Each row is a point on a tangle of strands that fork, close into loops and nearly touch. The rows are in no order.
Two points are linked if the straight distance between their rows is under 35.3. Some points are linked to none.
k759: [ -1  23  15 -14  -1  -4 -16 -17 -13  23   2   5  10  -5 -10   3   0  12
 -10   0  11 -11  -4 -19   5   6  -9]
k757: [  4 -13   1   5   8  13  15  -1 -14 -12  -7 -23  -8   6   6 -16  -3   0
   5  13  10  13  -3  -5  18  -8  -7]
k675: [ -6 -15 -14  -4  -6  -6  17   1  19 -12 -25   3  -6  -7  -1   0   3 -18
  -3  -6  -5   3  -1  -7 -14 -10  16]
k17: [ 22   0  24   1  26  12  -2  -4 -10   4 -23   6 -13   3  -3 -15   8  12
   7 -13   0   1  -9  -6  -8   9 -11]
k394: [ 10   6   5   9   5  -5   9  -8   7 -28 -20   4 -15   6 -18 -11  12   6
   3  10  17   1  -2 -21 -10 -10   7]
k67: [ 12   6  -9  -4  -9   0  16  -5 -21   7  12   4   3  14   1 -15 -23  18
   8   9 -11  16   9  17   8   4 -12]
k847: [  5   0  -2   3  -7 -12  -9  -4  -3  -4  16  10  14  -1  -5  13  -3   3
  -8  -9 -17   4   4  28 -10   2 -15]
k150: [-19  -7  -2 -16   0 -12  16   7  12   5  -9   2  21 -17  21  14  -3 -13
  14  -8  -2  -8  -8  -6  -7  11  15]
k377: [ -8   2 -14 -21   1  -2   3   1  11  11   3   9  -1  -5  12   9  12  -6
   0   5 -11 -10 -12  -3   7   0  13]
k866: [ -6  -5 -12   8  -4 -17 -11  -8  12   6  -9  12   9  -6  14   5 -11   5
  -5  -2 -15   5   9  21 -18   2  -1]
k143: [-13  -3  -2  13  -5  -7  -2   1  -9   6   2   3  30 -16  10  26   1 -11
   7  -8  -1  -3  -4  10  -5  -2  -7]
k302: [  0   1  27  -6  19   8  -4  -3 -24  10  14   9  -4   0  -1   9  -1   4
  -6   2   3  -3  -1   4  15   2  -7]
k171: [  8   9  13  11   0   2 -13  -4   7   0  -9   2 -12   4  -8 -19 -10   4
  -9   1   4   3   9  -6   6   8   2]
k897: [  6 -13   8  -4  23  14  19  -2 -12  -1  -7 -18  -2   9   8 -25  -6  12
 -10  12  -1  18  -7   3   6  -9 -17]
k835: [  4  11  -7 -10  -8  -9 -16  14  21  16  13  12   7   5  -5   3  10  15
  -1   5  -1  -9  -4 -11  -6  15  11]
k443: [ -7  15  -6 -19  -6 -20  -2   9 -11  18   7  -3  27  -2   8  19   1  -9
  -4  -3  -5   1  -9   1  -5   3  -1]
k883: [ -3  11   4  -3 -10 -12 -19   3  15  18  -7   7   9  -9  -8   8  -2  -2
  -1  -4  -1  -1   5 -20  -5   6  14]
k594: [-10  -4   1  14  -1 -11 -13  -8   2   0  -2   8   7  -5   9  -3 -19   2
 -15  -8 -19   5  12  16 -14   2 -10]
k450: [-7 -5 -9 16 -4  7 -6  0 -7 -9 10  0  1 -3  8 11  6 -4  2 -9 -6  1  2 19
  4  1 -8]
k102: [ -1  -9  -9   9  -3   5  14  -3   0 -29 -14 -20 -10   4   1 -18   2 -18
  -3   2   2  11   0  -6   5  -5  -7]
k809: [-11 -17  17  19   3   8  -9  15 -11 -10  10  -3   1   1  -2   1  -6  -8
  -9 -10  -1  11  11   8   7   9  -6]
k504: [ -5  -9   5  10   5   4   1  -9  -2 -20 -11  -4 -10  -7   2 -13  -2 -16
 -12  -5 -14   7  -1   4  11  -3  -8]
k750: [  4   7   2   4  -6  -4 -10  -4  21  -2 -16   4 -12   0 -11 -13  -4  -5
  -8   2  -3   3   9 -11  -1   1  13]
k653: [ -4 -16  -2  15   2  17   4  -2 -13 -21  -1  -5  -9 -11   1   3  13 -20
   2  -3   2   0  -6   6  16  -2  -7]
k462: [  6  11 -13 -15 -13   1   2  -3   2   6  18  -2 -11  11   2  -5   0  18
   8   9  -3  -7   8   1   1  -5   3]
k548: [-13  -9  -8   8  -2   4   7 -11   5  -4 -22   6   6 -18  11  10   5 -21
   2  -9 -11   2  -4   7  -2  -3   8]
k730: [ -5  -8 -17  -5  -8  -9   1  13  21   2   5   3  13  -5  17  10   2   5
   8  -3 -11  -8  -2   4 -16   3  13]
k304: [ -6 -11  -3  15 -11   4  -8  12  13  -9  -2  -4  -3   4  -1   7   4 -17
   5  -5  10  -2  11  -2  -1  -6   5]
k671: [-14   7   7  -1  -7  -9  -3   2  -9   9   1 -18  16 -15   6  19  -1 -11
 -11 -14   2  -2 -11  -2   5  -9  -6]
k287: [ -3   3 -10   1  -7   0  -4   7  -1   0  16   6   2   3   6  14  11  -3
   5  -3  -3  -4  -2  15   4  -4  -5]
k371: [ -9 -12 -22  15   6   1   7 -11  17  -6 -16  10  16 -24  20   5  -2   5
   5   4   1  -3  -2  11 -17   6  16]
k90: [ 12  -2  24  -3  19   0   4 -10 -10 -23 -20  10 -15   1   1  -2   9   0
  -1   6   2  -3  -3 -11   4 -13  -2]
k676: [  1  -5  -3   6  -4  10  -2   6  -9 -10  15  -9 -11  12   4   3   3   2
   7   1   9   1   2  11  15  -3  -5]
k790: [ -9  -8  -3  21   6  16   4  -9  -9 -17   3 -13   2  -9  11 -21   2  -3
  -7  -7 -13  13  -3   7   2   7 -14]
k605: [ -3 -10  17  -1  21   7   7  -1  -9 -16  -8  -5 -13  -5   2 -22  -1  -6
 -17   4 -12  12  -2   3  14  -1  -7]
k898: [ -2  -8  10  20  -5   0  -9  10   2 -15  -3  -3  -4   4 -14   7  -2 -22
   0  -7  13   3  12  -9   8  -1   8]
k567: [  9   0  27   5  19   9 -12  -2  -8   6  -1   7  -9   5  -5   0   8   7
   8   1  14  -9  -2  -5   8   5  -3]
k367: [ -8   3   1  -5  -8 -16 -11  -7  -5  15   0   5  16  -6   7  15 -10  -3
  -9 -12 -14   4   5  10  -5   1  -3]
k560: [  5  -3  -3  10 -11   6   0   0   7  -9   0 -13 -12   7 -11 -14  -5   4
  14  10  14   2   9 -19   4  -6   8]
k63: [  2  11 -12 -12  -6   1  -4   4   6   4  19   5  -7  11   6   8   7   6
   3   4  -2  -7  -1   7   3  -3   3]
k71: [ 20  -2  13   8  21  16  -2   0 -11  20 -17  -2 -14   5  -5 -17   0  19
   9 -15   9   2 -12  -3 -11  13 -17]
k482: [ 17  -9   5   4   9  12  10   0 -15  -9 -18 -17  -8  13 -11 -14  -2   9
  23  12  23   8   0 -17   3 -10  -1]
k314: [-20   4   3 -19  -3 -18  11  -2   9   7 -11 -14  24 -19  16   9  -9  -7
   8 -14   5   1  -3 -10 -11  10  13]
k474: [-20  -1   4  -7  -3 -22   2  -4  11   7 -14 -11  19 -21  14  17 -13 -10
   4 -13  10   3   3  -5 -12  -2   9]
k852: [ 13  -1   7   6   4  11  -1  14 -17   3  18  -8  -3  14  -3  -1  -9  21
   4   3  19   6   2  15   5   4  -9]
k503: [  7  16   7 -14   3  -2  -8 -13 -10  14  10  19  -3   5  -4   4 -12   8
 -20  -2  -8  -2  10   6   6   6  -6]
k753: [  6  14  -8 -11   0   6  15 -10 -14   1  13   0  -9  10   6 -15 -16  21
  -1   5  -8  13   4  18   4   1 -10]
k48: [ -2  -3   3 -14   7   3  13  -1   3  -7 -11   6 -10  -3   3  12  18 -19
   4  10   5 -15 -10  -9  14 -21   9]
k824: [  8  17   4  -5   0  -2 -16  -2   3  10  10  18  -4  10  -8   1   4  12
  -3   4   8  -9   6  -3   5   9   1]
k618: [ -3  -8   4  -5  10   4   1   0  -3  -4  -2   2 -13   2   6  11  16 -17
  10   8  14 -17  -4  -3  17 -14   2]
k247: [  5  -4   7  -5  17  15   9   0 -21   2  18   0 -14   8   7   1  -5  17
  -3   1   2   6  -7  20   6   5 -10]
k245: [  1   2 -17   2 -21 -10 -10   4  19   5   1  -8   2   5   5 -11 -11  14
   0   0 -10   3  16   1 -21  -1   3]
k881: [-15  -6  -8   1  -3  -3   5  19   5   6  -1   1  18  -5  14  21   9 -20
  10  -3  -2  -8  -9  -2   3   2  10]
k354: [ 11  14  -3 -15   2   6   4 -12  -8   2  15  10 -15  12   3  -4 -10  19
  -9   2  -8   4   3  20   1   6  -9]
k751: [ 10  -3   5 -15   9   1  12  -3   9 -11 -14  10 -16  -3  -4   7  20  -9
   4  14   3 -18  -7 -15   2 -22  12]
k293: [-12 -17 -18   4  -3  -4   7  -4  23  -4 -14   2   5 -18  18   2  -5   2
   7  -4  -7   0   1   3 -22   4  16]
k410: [ -5  25   5 -19   0  -9 -15  -5 -13  21   8  -4  10   1  -4   9   4   3
 -11   5  11 -10  -8 -15   4  -2  -3]
k468: [  4   0 -12  -7  -5   0  -2  13  30   7   8   1   2   7  -2   3   8  11
   5   4   2 -16 -15 -23   0   4  21]
k114: [ -9 -11   5   1  -9  -8   6   4   0  -3 -13  -2   4 -13 -10  15   1 -30
  -4  -6   6  -1  -1 -10   5 -12   7]
k511: [ 16   4  13   7  12   6  -4  -5   0   8 -18  -6 -15   5  -8 -23  -3  22
  16   0  18   1  -5  -7  -6  13 -12]
k745: [  9   1  19  -6  27  14   8   1 -12  14   3   8 -14   7  -1 -14 -12  17
 -18   0  -2   6   1   8  -1  10  -6]
k891: [ -2   4  -5 -25   2 -15   0  18   7  17   6   9  17   0  15   6  -1  -3
  -1   2 -10 -14 -17 -20  -5  15  20]
k975: [ -6  -3 -17  12 -13   5  -1  -4  -2  -8   2 -11  -5   1   6  -9  -2  -1
   5   0  -6   7   8   3  -1  -4  -1]
k35: [  0   0 -24   3  -6  -4  -3  -7   5   0  12   3  18  -5   7  11  12   7
   9  -3 -10  -1  -4  26 -20  -1  -4]
k738: [ -3  -4   6   3  -4  -2  -9  -1  -1  -4   0   3  -8  -2  -1   4  -2 -11
  -8  -5  -3   0   3   3  14  -5   2]
k924: [  8  -3  12  11  12   5   3  -1   4 -20 -17  -7 -12  11 -16 -23  -3   3
  -5   6  15  11  -1 -12   4   1  -4]
k686: [  7   0  -9   6 -12   4   8   0 -18  -5  15  -5  10  11  -2  -9 -19  17
   9  -2 -14  18   5  22   0   7 -17]
k381: [  2   7 -18  20   3  15   1 -14  -5 -10   6   9  15 -12   9  11  10  -2
   5  -8 -10  -5  -8  20 -12  -7   2]
k286: [  6   3   3 -13  11   7  -3 -12  -3   4   4   4 -18   7   9  -4   6   4
   4   5   2 -13   1   3   9  -8   1]
k499: [ -7  -2 -13  -3  -3   9   9 -13   2  -6  -8   6 -14 -13  12   0  15 -10
   1   4 -10  -6 -11   8  10 -12   7]
k972: [  4  -1   5  -8  18  10  12 -12 -11  -6  -6 -11 -17  10  11 -25  -6   9
  -7   8  -3   8  -7   7   9  -9 -10]
k989: [-14  -3  14   6 -12  -5   1   2  -8   2  -4 -16  12 -15  -2  21  -3 -22
  -5  -9   4  -1  -2  -8  10 -12  -2]
k463: [ -1 -12  -9   7  -2   9  16  -8 -14 -13  -5 -19  -2   6   6 -22  -9  -6
   8   9  -4  19   0  -4  20   0 -11]
k823: [ 14   4  16  -2  16   3  -4 -13   0 -10 -18   3 -18   5  -6 -12   8   5
   6   6  11  -5  -2 -10   0  -5   0]
k956: [  6  -2  30   4  15   0  -7  -1 -13  -4  -5   2  -2  -3 -16   8   9  -5
  10   2  18  -8  -2 -17  14  -3  -1]
k252: [  0  -1   1 -16   2  -9   7   6  28   8  -9  12   3  -4  -9   1   6  -3
  -1   4   3 -10 -13 -29   2   5  28]
k334: [ -4   1  23   0  -1   0  -7   3  -9  -1   1  -5   3  -6 -12  11   0 -15
  -1   2  15  -5   0 -15  18  -7   1]
k755: [ -1  -2  16  21  -6   0 -19   9   7  -5  -1   3  -1   4 -17  -3  -9 -12
  -6  -6   6   4  15  -7   4   7   3]
k173: [ -5   6  26   3  -7  -4  -6  -1 -12   7   6 -10   4 -16  -7   3 -10  -2
 -18 -10  -5   2   7  -3   5  -3  -5]
k569: [ 12  11  -7  -9  -8   4   0  -9  -3  13   7   1  -8   9   0 -16  -7  27
  16  13   2  -5  11  -7   0  -3   5]
k385: [-10   4   0 -11  -4  -9  -5   9   6  13  -3   0   6  -1  -2  14   6 -16
  -1   1   3  -3  -5 -14   7  -5  15]
k140: [ 15   7  -5  -7  -4   3  -1   9 -12   1  25  -3   1  17  -6   7   2  17
   5   2  12   4   2  22   7   2  -8]
k211: [-11 -16 -13  17  -6  16   6   0  -1 -14  -5  -2   1 -10   2  12  17 -24
   8  -6   6  -8  -7   7   7  -4   2]
k100: [ -4   4  -9   5   2  -8   0   0  -7   5   3  12  35 -15   9  25   7  -6
   8  -5  -9  -4 -11  20 -15   3  -7]
k628: [ -5 -13 -15  15 -16   2  -8  13   7  -9  10 -11   0   6   4   8   3  -2
  14  -2   8  -6  13   5  -6  -5   0]
k575: [-14 -10 -11  -3  -1  -8   6  11  16   2  -5   5  14  -8  20  15   7 -11
  12  -9  -6  -7  -5   2  -9   8  11]
k725: [-18  -9   3   5  -7 -15  -3  11   5   7 -10  -6  18 -10   1  24  -7 -18
   5  -8  12   2   5  -3  -7  -3   7]
k168: [ 14   2  28   4  17   0  -3 -10  -5  -8 -30  10 -13   3  -7 -11   7  10
   6  -5   6   3  -7 -14  -5   7 -10]
k113: [  0  -8   3   0  11  16  17  12 -18   8  13 -11  -1   7   2 -14 -14  21
 -11   2  -2  21  -1  16   2   9 -15]
k217: [  0  15  20  -7   5  -8 -14 -20  -8  20  -9  13  -1 -10 -12  -4   1  15
  -2  -1   7 -10  -1 -14   5  13 -12]
k856: [ -7  -9  -6  20   7  17   3 -16  -7 -17  -9   1   0 -14   7  -9   3 -15
  -6  -6 -18   4  -6   4   3  -1  -6]
k362: [-10   4 -13  -4  -3  -7   0 -12   2  11  -7  12  12 -18  15  16   8  -7
   0  -7 -18   1  -4  12  -1  -3   9]
k136: [ -4  -5  -5   9   3   9  12 -10  -9  -9   1 -20   1   3  10 -26 -10   2
  -3   1 -11  19  -1   4  11   5 -13]
k129: [  2   1  -1 -17   4  -6   6   3  20   2 -13   9  -9  -6  -6   5  10  -9
  -1  10   2 -12 -12 -20   2 -11  21]
k626: [ 14   7 -15 -15 -19  -7  -2   8   2  -1  24  -5   9  13  -8   2   4  14
   8  -1  -5  -1   7  21  -8   0 -12]
k122: [-10  -5 -21   6  -5   0  10 -14  12 -16 -22  -9  -7  -7   8 -17  -3 -15
  -4  -1 -14   5   2  -2 -12  -9   0]
k993: [  9   1   0   6   1  -1   9   2   8 -28 -14  -4 -16   6 -17  -6   7 -10
  -4   5  14   1   3 -13  -2 -16   6]
k356: [ -1   6  -2   5 -12  -6 -14   7  29   9  -5   3  -2  -1  -9  -1  -5   1
  -2  -1  -4   0   7 -11  -8   6  18]
k694: [ -8 -15   1  -1  -6 -14  18  10  12  -3 -19   0   8  -8 -10  15   5 -29
   2  -8   8   2   2 -12  -5 -10  23]
k502: [-20  -6  -6   4  -7   0   8  11  -1   4  -6   0  17 -10   3  22  13 -31
  11  -6   8  -7 -11  -4   7  -2   3]
k167: [  2  -1 -10  -7  -9   6   3  11  16   6  14  -7  -5   9  -3  -1   5  13
  15  13   8 -19  -4 -25   2  -6  15]
k51: [ -5   2  -5  -5  -7 -19 -16  -2   9  12  -6   9  11  -3  11  11  -9  -2
  -7  -5 -16   3  10   9 -14   0   5]
k200: [  5  13  18  -5   4 -11  -3 -16   3  -2 -23  10  -5 -11 -16  -2   2   1
  -3  11   2  -4  -1 -21   5  -6   1]
k811: [ -9  -2   8  10 -10  -6  -7   9 -15   7  19  -3  21  -9   2  23   1  -9
  -3  -9  -4  -4  -5   9   3   0 -12]
k815: [  1  -3  -9 -19  -1  -9  -1  16  23  10   5   4   7   4  11   5   1   2
  -1  -1  -8 -12 -16 -19  -1  12  22]
k659: [ -6  -4   5   4  14  16  10   7 -11   3  12  -4  -7   4   5 -17 -12  15
 -18  -7 -14  22  -4  19   4  12 -13]
k386: [ -9 -11 -20   2 -13  -7  -1   2  20  -3  -6  -8  -2  -3  14  -4  -7   4
   3  -2  -6   3  11   1 -18  -3  10]
k703: [ 12  10 -17 -17 -12   1   6  -9  -4  -5  22   2  -2   7  -4  10   3  15
   5   0 -10   2  -1  24  -3   3 -12]
k606: [ 12   5   0  -2  -1   8   4  -2 -14   7   6  -5  -7  13   2 -15  -9  20
  11  11   9   4  11   0   8  -2   0]
k577: [ -6  -2   7  11   1  -1  -1  -4  -2  -5   5   7  -2   0   6 -14 -15   3
 -20 -13 -24   9  10  18  -8   9 -14]
k343: [ -3  -5  -9  25   4  13  -3  -7 -10 -14  16   5  10 -12   5   6   9   1
   1  -8  -9   0  -3  20  -6   3  -9]
k532: [ 10  10  10  10   4   6  -5  -2   6   6 -11  -2 -13   7  -7 -25 -10  20
   1   3  14   6   4  -5   2  15  -4]
k558: [  2   9 -10 -11   1  -2  -7   5  17  14  11   9   1  10   1   3  10  14
  -1  10   2 -20  -8 -17  -4   7  14]
k663: [-16  15  -5 -14  -8 -14  -3   3  -5  17  -3 -16  17 -14  15  19  -2 -10
  -3  -8   4   1 -11  -3  -2  -1  -1]
k911: [  5  -1  -8   7 -19   3  -7  16   4  -1  18 -10   2  13  -2   6   3   8
  14   5  10  -7  14  -3   2  -4   5]
k961: [  9  16  -2 -19  -3  -7 -10   8  -6   8  20  16  14  12 -13  16   5   0
  -5   7   0  -6  -1  13  -1   8  -9]
k692: [  6  -2   2   4  -4   7   3   2  11 -10  -3  -6 -16   5 -17  -8   8   4
  17  14  22  -9   3 -21  -2  -6  12]
k592: [ 13  17 -12 -11 -15  -2 -12   9  16  11  22   7   5  15  -9   2   5  22
   1   5   4 -11   3  -1 -10   9   4]
k485: [  4  -6  16  11  14  15  -3  20 -10   1  11  -4  -6   6  -4  -9  -7  10
 -15  -3   7  13   6   9   7  13  -2]
k326: [ -4  18  11 -14   7  -4  -7  -1 -12  18   1   0   8  -3  -5  10  10  -8
   4  12  13 -19 -10 -22   6  -5  -1]
k642: [ 12  -5  11  14  10   7   5   1  -3 -12 -18 -16  -4  12 -14 -25  -5  11
  10   9  23  12  -1 -17   3   1  -8]
k857: [  9  19   2 -13   4  -3 -13   2  -4  13  17  22  11  14 -15   9  10   9
   0   7  14 -16  -1  -1  -1  17  -9]
k638: [ -2  12  11   1  -7  -4 -21   1   7  13  -3  11  -1  -2 -10   2   2  -1
  -3   3   2  -8   6  -8   7   5   7]
k999: [ -1   5  -9  11 -17  -6 -12   5  23   1  -2  -8  -4   8  -3 -11 -11   9
  -2  -1  -1   3  18 -11 -18   2  10]
k192: [ 14  16   8 -19  11   7  -3 -14 -11   7  11  23 -12   8  -3  -3 -15  16
 -17   0  -4   1   5   9  -1   9  -7]
k876: [ -8   6 -24 -19  -2  -1   8   1   4   7  17  12  -1   0  15  12  20   1
   4   6 -15  -8 -17   7   2   1   6]
k303: [ 10   5  -4  -3 -13   6  -6  12  -7   3  28  -8   3  18  -7   5   7  18
  14   8  16  -3   7   5   7   0   1]
k608: [  7   0   4   4   0  -5   5  -4  18 -12 -14   8 -18  -1 -25  -6  17   3
  12   8  14  -8  -6 -22  -8  -4  10]
k274: [  7  -3  -2   5  -2  10   0   4 -14  -1  10 -14  -8   9   5 -11  -8  12
   5   3   7   8   3  10  13   3  -7]
k331: [ -3  -2 -22  -2 -14  -9  -1   7  16   5  10  -3  12   0  10  12   9  10
   8  -5 -11  -5   0  15 -17  -3   2]
k542: [  7   5  34 -12  20   6  -5 -14 -27  13   4   5   0  -6  -6   0   3   7
  -5  -5   4  -7   0  -9   7  -2  -6]
k434: [ -7   6 -12 -33   0 -13   3   6   2  16   7  13  13  -1  13  10   4  -4
  -5   4 -15  -6 -13  -8   0   8  12]
k186: [  6   0 -18  -8 -18 -10  -5   8  15   5  21  -7  10   8   0   4   5  14
   9   2  -9  -6   4  10 -11  -2   3]
k785: [  2  -7  -6   4  -8 -22 -15  12  12   8   6   9  21   2   2  20  -2  -2
   1   0   0  -4  10  21 -18   0  -7]
k629: [ -6  -9 -17  15  -8  -6   4  -1  16 -12 -12 -15  -5   4  -7 -15 -12 -16
  -1  -4   3  10  16 -13 -18  -6   4]
k295: [ -1   1 -22 -18  -5  -4   7  16  12   6  18   2  10   6  12  13  13   4
   7   3 -11 -13 -18   6  -6   7   5]
k433: [  6   7   7  -6  -3 -10  -2  -5  13  -4 -24   6 -12  -7 -14  -5  -2  -9
  -8   6   0   0   1 -15   2 -12  16]
k581: [ -5 -13  14  19  11   9  -1  20  -5  -7  11  -9   0   3   1 -14  -9   1
 -14  -8  -4  15  13  12   2  13 -10]
k50: [-18 -16  -4  14  -3 -16  -6   7  12   1  -6   5  15 -10  10  19 -10 -11
   2  -2   8   1  10   7 -14   3   3]
k797: [  5   0   1   6   3   4  13  -7   1 -22 -12 -17  -9  11  -7 -25  -6  -6
  -7   5   8  14   2 -12   6  -7  -4]
k925: [  5   4  10  -6  -4  -5  -5  -2 -13   4  19  13  10   1  -9  11  -5   5
 -13  -7 -18   6   6  22  -1   7 -14]
k968: [  2   6  14  -8   6 -13  -1 -11   7   2 -18  14  -6  -6 -14   4  19  -2
  14   8   9 -19 -10 -30  -6  -2   3]
k127: [ 13   1  11  -9  31  19   7  -2 -16  13  11   3 -12  10   2  -2 -12  22
  -8  -3   5   5  -4  13  -7   7  -8]
k545: [ -8   2 -11   0  -7  -7   0 -13  14 -10 -16  -7 -18  -2  10 -18  -7  -7
  -8   2 -16   5   2   2  -5 -10   3]
k508: [  1 -10  -3  -4  -6 -12  19   5  17  -7 -22   5  -2  -4 -13   5   8 -22
  -8  -3   3   3   0 -15  -7 -11  26]
k974: [  1  -1 -10  12 -11   1   4   0  13 -13  -6 -15  -5  10 -13 -21 -13  -5
   6   2   6   7  14 -21  -5  -4   6]
k6: [ -5   7 -14 -13  -4 -17  -1   7  -6  11   4   9  31  -9  12  18   6  -5
   8  -2 -11  -2 -10  12  -9   7   0]
k763: [ -7   8  -4 -10  -3  -7   0 -17  -5  14  -4   9   0 -14  10  11   0  -8
  -8  -6 -21  -2  -4   5  11  -5   3]
k332: [  3   9  22  -4   3 -11 -12 -19   3   5 -20  15 -11  -7 -18 -10   4   6
   3   7   4  -6   1 -19   2   8  -7]
k270: [ 12  11 -12 -18  -7 -10  -9  16   7   3  27   5  13  14 -10  13  10   1
   4   3  -1  -7  -1  18  -6   5  -6]
k800: [  3  -4  15  -3  16  10  -2   2 -20   3  19  10 -10   5   1   9  -1   8
  -7   0   2   6  -3  18  13   7  -4]
k445: [  0   9   8  -7  -8 -10 -13  -4  -9  14  12  10  13  -1  -5  14  -7   2
 -20  -5 -14   2   7  11   4   4  -8]
k240: [ 11   7  31  -6  22   6  -5 -10 -18  18  -4  14  -8  -5  -9  -8  -4  15
  -9  -2   4  -4  -2  -4   6  12  -5]
k589: [  9  -7  20  10  17  13  -8   8  -6   1  -2  -2 -12   8  -7 -10  -7  10
  -5   4  18   4  -1  -1   8   9  -2]
k93: [  0  18   3 -17   9  -3 -11   5 -19  18  18  17  13  13  -5  11   8   1
   3  11   9 -17  -5 -12   1   8  -9]
k438: [ -6   2   3   8   6  12   5  -7  -8  -6   9   2  -6   1   8 -21 -11   6
 -14  -8 -22  16   1  21   1  11 -13]
k310: [  1 -16   5   2  17  16  18   5  -8 -14  -8 -26   0   5   1 -24  -2   0
 -12  11   3  20  -6  -2  14  -1 -17]
k57: [ 12 -15   4   3   9   9  16   2 -13 -22 -10 -21 -12   9  -5  -8   2  -1
  13  11  19   4   1 -10  11 -15  -3]
k288: [ 14   3   2   0  12  15  15   6 -20  15   8  -7  -1  13   1 -13 -24  28
  -2   5   7  15   0  11   3   4 -15]
k673: [-17 -17  -7  17  -6   4   3   9   2  -6  -9   0  11 -14  -1  22   7 -29
  10  -9   8  -3   0   1   3  -1   2]
k478: [ -7   5  -5 -11   4   1   1 -19  -5   6  -5  12 -12 -11  10   4   6  -8
  -8   5 -14  -6  -5   6  13  -9   3]
k82: [ -7   0  22  16  -8  -4 -17   4  -4   6  -4  -3   4  -6 -10  -1 -16 -10
 -16 -11  -4   5  14  -8   4  -1  -1]
k232: [ -6 -14 -21  12  -3  -3  15 -12  17 -18 -26  -5  -7 -10   4  -5   2 -18
  -1  -5  -4   5  -3  -1 -19  -4   5]
k206: [  7  -4  -8  12  -4  -8  11   1   9 -29 -15  -5  -9   8 -17 -12   3 -18
 -13  -2   8  11   5 -13  -8 -11   8]
k357: [  5   9 -22  -1  -9   4   1  -7  -3  -6  20   3  10  -2  -1  11  10   9
  10  -5 -15   1  -4  28  -9   0  -8]
k301: [  3  -7  21  -3  26  13   5   6  -7   4  -4   0 -11   2   0 -23  -6   2
 -19   6  -6  13   1   3   8   4  -6]
k399: [  0   2  -8   8 -14   0  -7   1   3  -5  11  -7  -5  10   4  -8 -11  11
  -2  -7  -7   4  10  17  -1   4  -3]
k585: [ 22   5   6   0  19  16  10  -4 -20  25  -2  -3  -4  14   0 -13 -19  28
  10   4   8   7  -2  -1  -6   1 -10]
k775: [ -3  -8  -3   3  -2   9   1   7  -1 -10   9  -8 -15   4   4   6  12  -8
  11   4  16  -9   0   1  13  -8   1]
k490: [-12  -8  20  14  -7   2  -6  12 -14  -2   8  -6   3  -6  -8  14  -2 -19
  -4  -6   3  -2   5  -4  17  -7  -3]
k536: [ -8  -9 -27  13 -18  10  11  -8   2  -9  -2 -11  -1  -8  10  -8   5  -3
  14   1  -8   0   3  -1  -5  -9   2]
k174: [ -8  -3 -24   9  -7  13   7 -14   5  -9  -6  -3  -5 -14  10  -2  13  -7
   5  -5  -9  -6  -4   6  -2  -6   3]
k234: [ -8   1 -14  -4  -6  -3  -2  -8  14   3  -8   3 -14  -7  14  -7   1  -4
  -5  -2 -19   2   0   7  -3  -5  10]
k571: [ -1  -6 -15  -2 -12   3  10   4  21 -12  -3 -10 -14  -1  -4  -4   2  -6
   7   5   3  -6   2 -15  -5 -12  18]
k758: [ -3 -10  -3  14  -2  -8   1  -1  11 -21 -17  -6  -6   5  -9 -11  -8 -27
 -10  -7   2  11   9  -4 -13  -7   3]
k219: [ -8 -11  19  13  -3  -1 -10  13 -17  -2  19   1  11  -7  -2  12  -4  -4
 -11 -10  -8   4   9  14   6   6 -11]
k593: [  1  11  15 -13   7  -7   3  -4   0   7 -13   6   4  -5 -11   8  15 -12
  11  10  14 -17 -10 -28   3 -10   3]
k284: [  5  -2  -9  13 -13   2  -1  -1 -12  -9  18  -6   5   4   4  -4  -6  10
   2  -7  -8  10   7  27  -7   4 -17]

A tip is a point with one link. Name the tips that can be reached along the links from each point below, in the order of the rows.
k856 | k102, k972, k240
k274 | k381, k252, k173
k567 | k234
k876 | k167, k592, k295
k367 | k847, k362, k585

A fork is a point with three links, a tip a point with one. Leave the first point through the second and follow the links. Name the first fork or tip that comes.
k856; k504 | k240
k381; k343 | k274
k823; k168 | k750
k143; k811 | k989
